The views of a scene show one set of named points, each view turned or mirrored, and shifted as a whole, with a little noise and some points left out.
(in the rows, 100 means zero)

Scene 1
View 1
z598: [109  90 111 107 109 119  84 106 104  97  95 113 107  98 111 103  81 107
 109 101 105  90 111 102  77  85 100 104  92 111 100  99 102 103  91  88
  97 114  90  90 102  87 105 109  98 100 118]
z471: [107  91 113 109 101 132  86 107 108  98  98 104 105  92 114 102  79 109
 112  94 101  91 111  98  72  77  92 106  94 122  98 107 101  97  92  84
  93 107  91  84 105  89 103 108  92  92 109]
z281: [ 97  89 120 112 110 118  81 101 110  95  81 119 119 106 110  91  90 105
 110 105 106  87 112 100  86  99  94  96  82 105 114  98  97 106  89  83
  95 112  86  97 111  83 110 101  98  98 116]
z714: [ 85  91 108 107 113 102  89  95  91 101  73 106 109 112  93  88  91  95
 105 119  98  96 131  99  79 119  90  83  85 111 121 103  93 107  92  91
  99 113  74  93 119  78 105  96  82 103 117]
z604: [ 79  91 111 103 108 111  83  90 100  96  74 103 124 112  93  93  95 101
 107 117  99  94 133  95  70 122  85  85  85 108 122 106  90 109  89  81
  95 112  81  93 117  78 102  93  85 101 105]
z389: [ 98  86 121 114 110 111  90 102  98  97  94 108 108 111 100 110  88 100
 105 111 107  90 120 100  77  99 105  94  81 117 105 102  85 112  93  92
  99 123  93  90  95  84 108 107  89 102 119]
z955: [102  98 105 103 123 106  95  92  89 102  90 110 109 103  91 113  79  98
 106 113 100  98 128 110  58 103  95  96 105 115 112  93  90 117  84  90
  95 121  80  91  87  92 100 106  95 105 115]
z630: [ 90  77 123 107 103 116  92 108  93  86 102  95 106 104  93 111  90 101
 113 107 104  93 122  92  67 101 103  97  80 121  96 115  90 103  93  91
  96 114  99  87 105  81 106 109  75 103 113]
z589: [116  79  99 106 107  98  91 109  83 108  99  98  83 118 101 108  83  95
  96 121 108  90 124 106  96  87 117  90  91 114  93  99  95 105 106 103
 110 123  93  81 100  79 103 110  81 108 132]
z220: [ 93  95 103 107 123  93 100  95  76 105  78 106  94 111  88  98  83  86
 104 121  96 101 136 105  71 117  94  85  92 118 118  98  90 110  91 102
 101 118  68  91 107  85 102 102  79 107 126]
z65: [100  95 111 107 117 112  97  98  91  98  88 109 105  97  96 104  81  97
 109 108  99  99 123 107  64 101  91  98 100 120 111  99  93 109  86  91
  93 115  79  90  99  91 104 104  89 101 115]
z260: [ 89  93 129 117 117 113  99  96  92  96  96 108 109 104  92 119  84  95
 111 108 100  95 127  96  54 107  99  96  77 129 110 107  78 115  84  96
  95 127  85  93  85  92 107 108  88 101 117]
z153: [ 87  98 101  99 120 107  88 100  88  97  87 108 102  96 100 102  81  97
 118 107  93  96 130  91  52 110  91  99  83 112 106 112 107  97  84  98
  98 109  72  95 114  85  97 110  88 110 123]
z86: [103  91 124 116 124 105  94  96  98  93  82 125 118 109  95 100  87  97
 103 114 108  94 115 115  83 105  99  93  96 109 119  85  82 122  85  88
  94 123  83  97  91  89 113 101 100 102 120]
z624: [ 86  87 126 117  96 126  80 104 112  97  88 106 115 107 114  97  90 105
 112 101 104  84 115  83  80  97  95  94  63 118 106 117  93  98  96  87
  99 113  91  92 114  79 107 103  89  92 113]
z762: [104  93 108 103 120 110 103 105  79  97 108 101  89  92  93 124  74  96
 116 102  97 100 125  99  45  93 103 107  94 128  91 108  96 103  85 104
  96 117  84  87  89  94  98 118  83 110 124]
z799: [ 93  91 116 109 110 116  80 101 105  97  91 113 115 105 108 105  87 104
 112 106 104  87 118  92  71 100  99  99  75 109 106 106  98 105  89  89
  99 117  87  95 105  83 104 108  96 103 118]
z502: [100  93 122 116 111 121  98 104  95  95  86 110 102  93 101  95  81  97
 113  99  98  98 116 103  72  96  89 101  92 127 109 104  91 104  87  91
  92 109  79  91 107  90 110 104  86  92 115]
z66: [ 94  72 118 106  91 115  81 104 102  95  99  88 111 122  97 109  97 106
 100 116 110  86 122  93  90  97 110  86  80 114  97 110  85 107 105  85
 103 121 109  81 105  73 105 102  76 101 109]
z155: [103  86 100  89 120 103  93  98  85  88  92 101 111 101  79 107  85 101
 107 117 100 103 130 114  61 107  95  97 123 107 107  93  96 114  84  82
  91 111  88  88  99  86 100 103  84 113 109]
z549: [116  78 111 111 104 112  83 112 101  97  94 109 100 110 111  94  87 105
 101 109 112  87 107 107 104  83 110  96  92 106  99  95  99 104 102  90
 102 114  97  87 109  79 111 107  90 100 124]
z299: [ 99  88 131 112 126 112  97 102  96  83  92 122 118  98  93 108  85  99
 114 105 106  97 113 110  65 104  99 103  94 114 111  93  85 118  79  88
  89 119  89  99  91  92 113 107  95 105 118]
z915: [ 90  99  99 106 119 100  99  97  77 108  82 101  88 102  96  99  79  89
 110 115  91  99 137  95  61 113  90  89  84 123 111 109  98 100  90 105
 102 114  65  89 113  85  99 106  77 106 126]
z938: [ 86  96 112 105 115 114  94  94  94  96  81 105 113 100  92 100  86  98
 113 109  94  99 129  99  56 114  82  94  93 119 117 107  90 107  83  87
  92 112  74  92 108  87 101 100  86  99 109]
z636: [ 93  95 114 113 104 122  80  99 110 103  78 111 114 105 114  88  87 103
 108 105 102  87 117  94  82 100  87  93  77 112 116 105  97 101  93  85
  98 111  79  93 117  82 105  99  95  93 114]
z975: [117  96  96 106 114 110  87 101  96 110  91 110  98 104 109 103  77 102
 101 109 104  91 119 110  81  85 101  98 103 111 103  93 102 107  94  92
 101 117  82  87  97  88 100 108  99 102 122]
View 2
z799: [ 86 117  95 114  81  85  86 104 110  89  91 110 102  97  91 123  94  72
 114  89  90 109  95 132  99  99 119  86  98 100  95  91  94  78 118  95
 100 112  92  93 122  94  97 114  95  85  99]
z636: [ 81 120 112 122  78  85  79 113 113  83  94 116 103  98  97 118  90  87
 117  78  95 104  99 130  98  94 121  89  94 110  96  87  91  86 125  97
  94 109  86 100 125  89  96 112 104  83 104]
z389: [ 84 118 101 106  85  85  86 109 114  91  93 106 106 102  90 119  99  68
 119  88 100 102  98 121  99  93 114  89  96  98  97  95  92  75 115  90
 107 112  95  89 115  92 100 107  86  85  88]
z86: [ 76 127 102 117  81  75  79 114 105 103  89 109 101 111  96 121  98  65
 128  93  95  94 103 113 120  95 105  86  94  99  82  94  91  77 126  78
 108 113  79 100 110  88 101  98  87  78  77]
z630: [ 88 106 104  97  97  93  92 100 115  86 100 101  99  96  83 114 100  66
 107  82  96 111  97 117  88  91 114  87  97  96 101  90  97  78 111  91
 115 119 108  90 118  93 108 113  87  87  99]
z975: [ 84 133 114 102  73  88  84 115 106  92  89 107 120 104  98 118  84  77
 119 101 100  96  94 136 100  90 116  91  99  95 102 114  99  76 118  82
 111 108  84  94 128  85  85 106  82  86  81]
z155: [ 80 124 123  91  95  83  89 103 102  91  92  99 104 106  89 114  87  60
 108  92  93 102 108 124 113 100 113  70  96  88  83 110 102  82 130  69
 131 106  91 102 136  78 106 120  72  75  79]
z220: [ 77 116 124 108  97  86  78  99 107  99  87 116  98 106 108 100  90  70
 125  85 108  99 112 131  94  87 103  83 106  96  99 103  86  72 123  62
 105 110  80  92 125  92 113 127  74  73  77]
z260: [ 89 111  98 102  89  85  93 102 121  90  86 101  95  98  95 112  99  60
 134  94  95 104 100 116  99  92 112  76  98  92  98  87  94  66 121  90
 105 117  95  93  99  96 119 120  79  79  86]
z604: [ 76 114 115 118  97  78  77 104 115  82  94 117  90  99  93 112  96  72
 113  67 100 106 113 126 105 102 119  75  92 105  85  84  84  86 134  84
 101 102  90  98 135  88 112 125  91  73  98]
z955: [ 85 127 111  99  85  82  89 107 112  92  83 102 105 104  96 114  88  62
 127 100  95  97 103 127 111  97 114  73  97  89  91 105  97  71 130  78
 114 107  85  98 118  85 106 120  73  75  75]
z915: [ 84 112 124 106  95  94  84  94 109  92  86 115  98  98 109  95  83  77
 124  89 103 104 107 139  83  84 108  82 108  96 108 102  91  72 121  71
 101 113  82  93 128  95 114 137  80  75  88]
z65: [ 85 122 118 100  85  88  89 107 110  91  88 103 104 102  98 109  86  72
 124  95  92 101 102 123 103  90 112  79  98  95  95 100 101  77 127  82
 113 114  87 104 118  86 107 117  84  79  86]
z471: [ 93 123 112  97  72  95  94 116 115  78  96 100 116  94  89 119  83  85
 113  96  87 106  88 124  94  89 125  88  93 100 104  98 108  83 119 106
 113 116  98 104 120  84  91 106 100  90 103]
z714: [ 73 115 121 119  97  82  75 102 108  90  93 120  94 103 101 106  93  75
 116  74 105 103 112 129  98  93 111  85  99 106  91  92  83  82 127  72
  99 108  83  95 132  90 109 122  88  74  92]
z299: [ 84 120  98 108  83  81  90 105 105 100  89  99  96 106  92 120  96  61
 124  99  82 105  99 111 118  96 106  80  96  94  83  91 103  76 125  84
 115 122  87 105 105  89 108 106  89  79  85]
z598: [ 87 125 103 105  73  89  89 113 106  90  94 103 114 100  90 123  89  77
 112  97  88 104  90 128 100  93 119  90  97  99  98 101 103  81 117  95
 111 115  92  97 123  87  88 104  95  89  96]
z281: [ 80 122 103 123  78  81  80 113 106  91  96 114 103 102  93 123  94  79
 113  84  90 104  97 125 107  97 117  91  93 107  88  88  94  86 124  94
 100 113  86 101 123  89  92 103 104  85 101]
z589: [ 81 121 110  97  87  93  81 111 106  98  97 109 120 106  93 115  98  68
 109  91 116  96  95 132  81  83 107 105 104  94 112 117  88  73 100  70
 114 111  97  73 128  91  85  98  74  93  76]
z66: [ 83 110 101 101  96  86  82 112 122  82 106 108 107  98  77 124 109  66
 100  67 113 104  98 117  88  94 120  96  91 102 100  92  83  82 108  93
 112 106 113  77 126  90  97  98  84  91  95]
z762: [ 97 115 108  82  87  99 102  96 109  92  86  93 108  97  95 106  84  63
 123 111  88 109  93 129  88  86 111  77 107  82 109 108 110  66 113  82
 120 121  97  94 113  92 110 128  73  83  84]
View 3
z299: [ 75  81 109  96 101  99  88 109  95 101  97 111  97  94 124  90  96  84
 101 106  89  85  92  92  82 109  98 107 120  97  90  93  98 104  97 100
 106 118 110 100 102 103 108  84  96 105 103]
z220: [ 76 114  93 110  91  91  96  95 121  93  99 108 132  99 108  87 102  91
 123 131 102  83  95  91 101 106  96 108 122  99  95  96  89  93  83  99
  93 117 119  92 112 110 116  83  86 112  97]
z153: [ 76 105  99 114  89  86  98  91 103  99 102 108 118 103 117  93 102  79
 119 125  95  99 100 101 109  89  92 101 112 100  96  83  93 109  96  83
  99 107 100  81 112 113 103  91  77 106 104]
z549: [ 65  91 113  98 100 108  95 110  87  94 103 100  99 104 109  63 123  97
 100 106  98 116  97  99 101 102  97  93 129  97 102  80  94  88  77 121
  68 107 110  92  89 112 105  95  96 107  95]
z938: [ 82 103 109 103  95  90  96  92 106  96 104 113 105  92 119  99 103  89
 117 130  96  89  93  93 101  93  89 106 117  89  99  90  98  98 100  94
 104 114 111  89 112 109  98  91  84 103 102]
z502: [ 82  92 117  94 100  95  89  99  96 101  99 111 106  92 115  86 113  93
 107 123  83 101  97  95 100 102  82 106 125  92 100  81  92  93 100 100
 103 117 112  88 103 112 102  90  91 107 105]
z86: [ 74  90 109  93  99  97  91 107  99  94  98 103 104  93 114  81  93  94
  96 106  98  81  87  87  86 113 103 114 126  96  93  97  98  99  84 114
  92 121 117 104 105 100 107  84 100 103 101]
z714: [ 80 111 102 108  90  88  99  89 109  88 108 105 115 101 110  92 108  94
 112 131 113  84  86  90 106 100  89 105 121  91  99  91  99  95  81 108
  88 119 118  88 112 107 101  95  81 101  93]
z624: [ 80  91 120 103  93  95  98  90  88  94 101 109  84 102 109  83 122  89
  94 115 103 106  96  96 101  85  70  88 121  88 109  80  94  95  96 112
  89 100 113  84 117 112  93 103  83  90 103]
z260: [ 77  92 106 105  93 100  91 101 111 100  86 120  97  95 115  89 100  81
 109 115  89  86  99  92  80  96  85  97 118  96  99 100  89  97 106  98
 110 105 118  98 123 109 114  85  90 101 108]
z598: [ 69  91 117  96 101 101  94 106  86  98 101 104  96  97 114  74 109  91
 103 109  88 115 101 101 101  93  99 102 123  97 102  82  94  99  94 104
  86 104 100  91  98 111  99  93  92 104 104]
z66: [ 66  96 109 111  96 114 101 105 102  90 103 118  78 105 113  78 128  92
 113 116 111 104  96  97  88  86  89  76 120  88 107  96  98  78  87 123
  74  95 121  93 105 114 104  98  87  98  90]
z65: [ 76  99 108  99 100  96  92 102 104  99  98 110 110  91 119  88 101  92
 117 122  87  97  98  95  97  99  98 110 122  96  97  90  94  96  97  96
 101 115 109  95 104 110 106  85  91 110 103]
z281: [ 78  91 118  96  97  91  97  96  85  92 106 100  94  99 112  82 108  93
  92 109 103  99  89  93 102  98  90 104 123  92 101  82 101 102  87 113
  85 113 109  90 106 104  92  97  90  94 101]
z955: [ 70 104 106 101  99  97  95 108 110  97  96 110 108  89 120  85  88  90
 121 118  89  92  98  93  92  96 113 114 120  97  95 102  95  98  95  96
  97 112 107 103 108 105 107  80  93 110 105]
z915: [ 79 115  96 113  88  89  97  89 118  96  97 108 132 101 108  88 107  86
 125 135  96  95 100  97 109  96  86 103 119  99 100  88  86  95  91  89
  97 111 114  83 116 115 113  88  80 111 103]
z799: [ 74  94 112 105  93  95  98  98  92  94  99 105  94 102 114  82 105  84
 100 109  99 102  97  97  99  89  91  97 118  97 101  86  95 105  93 103
  90 103 105  90 112 108  98  96  86  95 103]
z975: [ 65 107 112  97 100 100  97 109  97  95  97  98 112  93 109  67 102  98
 113 114  87 116 103  99 106  95 111 110 127 100 101  88  88  94  87 105
  78 107 103  96  98 110 105  88  95 112 104]
z155: [ 68 102 100 105 103 102  96 112 109  97 113 116 106  93 132  96  98  91
 135 125  96  91  93  97  97  98 120 110 116  94  89  99 106  95  91  95
  93 118 103  99  88 108 104  82  89 115  93]
z636: [ 82 101 120  97  95  88  99  89  91  91 105 101  98  96 108  82 110  96
  96 120 102 104  92  93 109  90  83 105 124  89 106  80  96  99  90 111
  87 111 110  87 113 107  89 100  85  93 103]
View 4
z598: [103  98  97  96  83  98 103  92  90  81  99  95 123 110 105  86  88 118
  99  93 108  87 114  91 111  85 110  86  80  92 121  89 114  98 109  78
 116  91 101 108 113 111 114 106 108 108 100]
z624: [102  89  80  95  70  93 110  90  96  90 109  96 125 112  98  86  85 110
  95  85 119  84 103  98 105  89 107 111  71 102 131 102 102  93  94  68
 108 108  97 105 120 119 111 116  98 120  87]
z955: [111  91 114  94 103  89  98  96  99  88  87  89 122 105 102 103 101 122
  97 106  94  71 106  81  97  87  98  91  91  95 111  92  99  96 111  84
 106  90 118  98 116 110 124 102 119  95 107]
z915: [101  78 109  87  94  76 105 103 108 103  92  80 137 115 114  90  99 121
  83  95  90  68 107  69 105 101  92  97  87  99 122  95  96  69 101  76
 108 105 104  81 116 116 136 111 105  97  96]
z155: [100  89 120 102 104  88  92 102 108  84  98  89 115 104 110 105  98 119
  90 102  85  82 117  87  98  89  87  90  94  91 105  98 100 100 112 100
 105  81 120  96 125 118 126  89 110  97 106]
z762: [109  78 111  81  88  90 108  98  96 106  88  85 135 112  97  94  96 125
  76  90  86  84 121  79 101  77 106  75  98  96 114  91 106  85 115  77
 120  98 116 103 110 122 121  98 105  76 112]
z389: [107  92  93  93  92  95 106  90  93  91 101  89 124 105  98  94  90 123
  93 100 109  78 109  92  98  84 100 103  81  95 114  98 106  92 102  74
 109  98 102 104 119 115 118 105 110 102 102]
z281: [102 102  95 104  83  93  99  94  98  77 105  97 119 112 104  91  91 113
 105  96 114  84 105  91 109  92 102 108  73  94 122  94 103  97 105  74
 104 100  99 105 116 105 113 107 110 125  91]
z65: [110  88 111  92  93  87  96  99 100  92  95  89 125 110 102  96  98 118
  92  98  95  76 109  84 104  91  99  92  90  92 117  95  97  91 113  82
 106  92 109 101 115 111 121 108 111 102 101]
z220: [101  87 111  92 107  78  99 102 108  99  96  78 130 110 113  97 100 125
  87 105  93  64 108  72 100 102  82 106  87  94 111  97  96  71 103  80
 103 101 102  82 119 109 135 104 113 100  99]
z938: [107  81 111  96  87  80  97 102 110  92  95  91 122 111 102  98 101 109
  92  96  93  75 101  84 100  96  96 104  88  99 122 101  86  92 107  85
  98  98 117  94 120 116 122 109 108 109  93]
z589: [ 94  96  90  87 107  99 108  88  86  95 106  79 130  99 117  84  81 137
  85 101 109  74 125  86 105  90  89  89  79  89 104  93 131  75  95  75
 122  89  84  95 121 117 131  99 108  91 111]
z714: [ 97  89 103 100  96  79  98 100 110  90 105  84 123 111 113  96  96 116
  94 100 102  70 103  82 101 104  84 117  77  97 119 101  94  81  97  81
  99 102 101  84 124 112 129 106 108 117  89]
z604: [ 99  86 100 106  91  80  99  99 114  85 106  92 117 108 108 101  97 108
  96  98 104  74  97  90  96 100  89 120  77 102 122 106  86  95  94  86
  95 100 113  87 130 118 125 106 108 119  86]
z260: [118  82 100  86  90  89 107  93  98 105  93  86 127 108  83 102  98 123
  87 101 100  73 103  87  91  80 103 108  90 100 114 101  90  88 107  68
 103 109 116 108 115 115 115 109 114  93 104]
z471: [107  88  95  89  73  97 102  93  88  85 100  99 125 108 102  81  88 108
  94  84 107  91 113  99 114  86 115  79  82  93 129  94 109 101 111  82
 116  87 101 111 115 120 112 116 100 109  96]
z975: [104  99 105  93  98  95 102  92  89  81  91  90 127 104 117  86  91 123
 102 101 105  75 114  83 112  91 102  79  82  91 116  84 119  92 107  82
 117  82  98  98 113 108 126 108 115 100 103]
z502: [110  87 106  87  82  88  94 100  97  96 101  91 126 112  96  89  96 112
  91  91 100  82 110  89 111  94 103  96  88  89 123  97  97  86 118  79
 104  96  97 108 113 110 114 117 105 112  97]
z630: [101  81  90  91  81  93 107  94 100 100 112  88 124 108  94  93  86 119
  78  88 102  89 117  98  98  81  98 104  85  97 116 106 103  89 100  78
 111 103 105 107 124 128 114  99  96  99 101]
z549: [ 95 106  87  97  92 103 100  89  85  81 111  90 122 103 112  83  81 126
  98  97 117  86 123  96 113  90  97  94  74  85 113  92 128  88 104  78
 116  88  80 108 118 109 116 102 106 114 101]
z86: [112 106 106 100 103  93  92  94  96  84  99  90 115 106  94 103  99 125
 105 113 108  72 107  86  99  89  94 112  85  87 105  94 100  94 114  75
  99  97 101 110 115  95 113 102 124 113 104]
z66: [ 96  87  75  95  91  99 110  85  93  93 119  88 119  96 102  92  77 123
  87  95 118  82 113 109  93  84  91 112  73  98 111 111 115  94  85  81
 111  93  96 103 133 131 119 102 100 103 100]
z153: [ 97  83 110  98  82  81 108 102 111  91  91  89 133 122 112  93  98 114
  88  87  91  82 109  72 106  92 101  93  83 103 125  90  96  85 103  77
 112 109 116  86 114 117 126 100 102 101  93]
z299: [112  99 109  98  91  94  94  97  99  90  98  92 117 113  86 104 100 122
  96 103  99  84 111  88  98  81 101 105  90  91 109  94  95  97 121  74
 101 103 113 117 112 102 106  97 115 108 106]
View 5
z938: [113 101 108  95 100  95  92  91  84  88  93 106  96  87  84 102  75 102
 110 109  91  94  88 123  90 103 112 100  83 102 122 100  89 115  90 116
  73  97 113  92 101  82  93 104 102  98  81]
z549: [111  96  97  78 117 114 103  91  98  83  75 121  82 111  84  98  98 125
 102 120 114  97 102 129  99 102 109  89  96  95  98  98  77 104  85 100
  69 115 128 104  70 107  92 126  92  95 116]
z630: [121  91 104  87 107 102 110  93  97  90  99  97  96  89  82  90  93 113
 113 106 110 108  82 137  87 102 127  95  81  95 113  92  70 109  79 104
  68 104 113  92  90  91  98 122  96  90 103]
z153: [109  99 106  92  98  95  90  89  94  91  93 110  92  99  76  95  83  97
  98 111  95  84  83 119  88 111 132 107  88  97 125  95  87 124  89 101
  72  94 110 102 108  89 102 109 105  97  93]
z86: [118  96  97  90 116 107  89  95  73  89  80 110  99  98 100 109  83 114
 121 125  87 102 108 120 103  93 103 100  90 108 109  99  91 108  80 109
  80 102 119  94  71 108  91 104 109  97  91]
z589: [107  95 109  75 100 121 103  81 100  89  77 109  74 102  81  87 108 120
 116 121 110  97 108 136  99 106 114  87 102  88 116  83  79 115  81  93
  75 100 114 111  78 113 101 121  88 104 124]
z799: [113  97  92  83 112 101  93 101  90  88  88 104  90 105  85  99  86 114
 102 114  96  94  84 124  88  99 128  99  91 103 114 100  76 111  85 103
  75 111 126  97  92  96  93 115 105  90  98]
z220: [110  96 115  90  97 111  86  78  89  95  87 104  92  93  85  96  90 102
 122 115  89  85 106 129  96 110 106  95  93  99 133  89  97 128  85 106
  75  87 103 104  94  98  98 101  97 108  87]
z65: [111 100 111  90 100  96  98  88  81  87  87 115  94  87  86 102  77 107
 111 120  96  99  96 125  98 103 117 104  89  99 113  96  88 110  86 110
  76  92 112  95  93  95  97 109 103 103  97]
z636: [109 103  95  78 116 101  89  99  91  86  87 111  88 107  83 107  78 119
 101 111  97  86  86 128  88 102 112  92  93 105 113 107  81 109  97 113
  69 115 131  97  95  87  84 116  97  96  85]
z389: [115  95 100  81 107 105  99  97  87  89  88 102  90  96  88  98  89 118
 116 118  99 104  93 130  92  97 120  95  93 100 113  94  76 108  83 106
  77 105 121  96  85 101  94 115 101  96 103]
z155: [114 107 110 108  87 104 100  82  82  81  79 113  89  77  86  92  83  94
 108 110 101 111 102 111 100  98 103 100  79  96 114  94  95 115  78 110
  80  92 108  94  87  92 108 101 104  92 108]
z955: [110 103 107  92  91  98  92  89  74  86  82 109  90  82  89 100  79 105
 116 123  87 106 100 118  98  97 116 104  91 100 117  93  89 113  82 108
  85  90 113  95  90 100 102 101 109 102 104]
z915: [106  96 118  85  94 103  89  78  95  96  93 107  90  95  77  95  87 102
 113 114  93  79  94 133  91 117 121  98  94  95 133  90  92 127  92 105
  71  87 103 105 107  91  99 107  95 110  88]
z598: [109 100  99  81 110  98 101  97  88  82  81 122  86 103  84 101  84 117
  98 122 104 100  90 122  96 101 125 101  92  97 101 100  77 103  87 103
  74 108 127  98  86 101  95 119 103  96 111]
z975: [101 105 106  79  98 105  94  89  85  81  73 124  76  98  83 100  86 116
 102 129  98  95 103 119 101 102 115  98 102  94 107  96  85 109  89 103
  79 100 124 104  88 106  99 113 100 105 116]
z66: [118  96  95  79 107 118 106  96  99  86  89  88  81  93  84  87 102 124
 117 101 113 110  88 141  85  93 109  79  89  96 115  93  64 107  80 106
  72 118 125  95  81  93  93 124  87  86 110]
z260: [120  88 108  82 105  94  99  99  77  96 100  94 103  85  92 102  83 115
 128 123  87 108  89 137  91  98 135 106  89 102 119  89  76 109  78 106
  80  91 111  91  91 102  96 110 110 101  93]
z502: [113  95 112  84 111  91 103  92  87  87  93 120 100  95  85 107  76 113
 109 120 103  95  90 132  96 107 118 102  87 100 105 100  84 104  91 114
  67  98 116  92  92  91  90 117  99 104  90]
z299: [123  91 100  96 115  95  99  98  75  90  89 111 108  93  96 106  80 108
 115 123  92 109  95 120 100  96 121 109  81 105 103  98  86 106  76 108
  77  98 114  89  76 103  95 108 114  93  94]
z624: [114  95  92  74 122  99  98 105  97  88  98 100  92 107  81 101  86 125
 105 107 103  92  76 137  81 101 125  91  89 103 112 103  66 106  92 110
  64 119 131  94  95  87  84 126  95  90  89]
z471: [107 103 104  77 106  88 109  99  91  79  87 124  86  95  79 103  77 120
  95 120 111 103  80 128  92 102 127 100  91  95  97 103  71  97  94 111
  69 109 130  92  95  90  93 125  99  99 110]
z762: [111  93 121  86  89  89 108  87  87  91  93 113  95  82  79  92  87 103
 111 126 101 106  87 129  96 109 145 112  89  89 114  83  78 111  79  98
  78  80 103  97 101 103 109 115 108 106 116]
z604: [116 103  95  96 105 108  86  93  89  87  90  94  91  92  85  98  80 104
 111  97  92  92  88 123  84  98  99  87  83 107 128 104  87 120  90 117
  72 110 119  94  97  79  90 104  96  88  77]

In a view up to two points have been moved. Name them for each view, in the order of its rows, or write none.
view 1 => z389
view 2 => none
view 3 => z938
view 4 => none
view 5 => z260
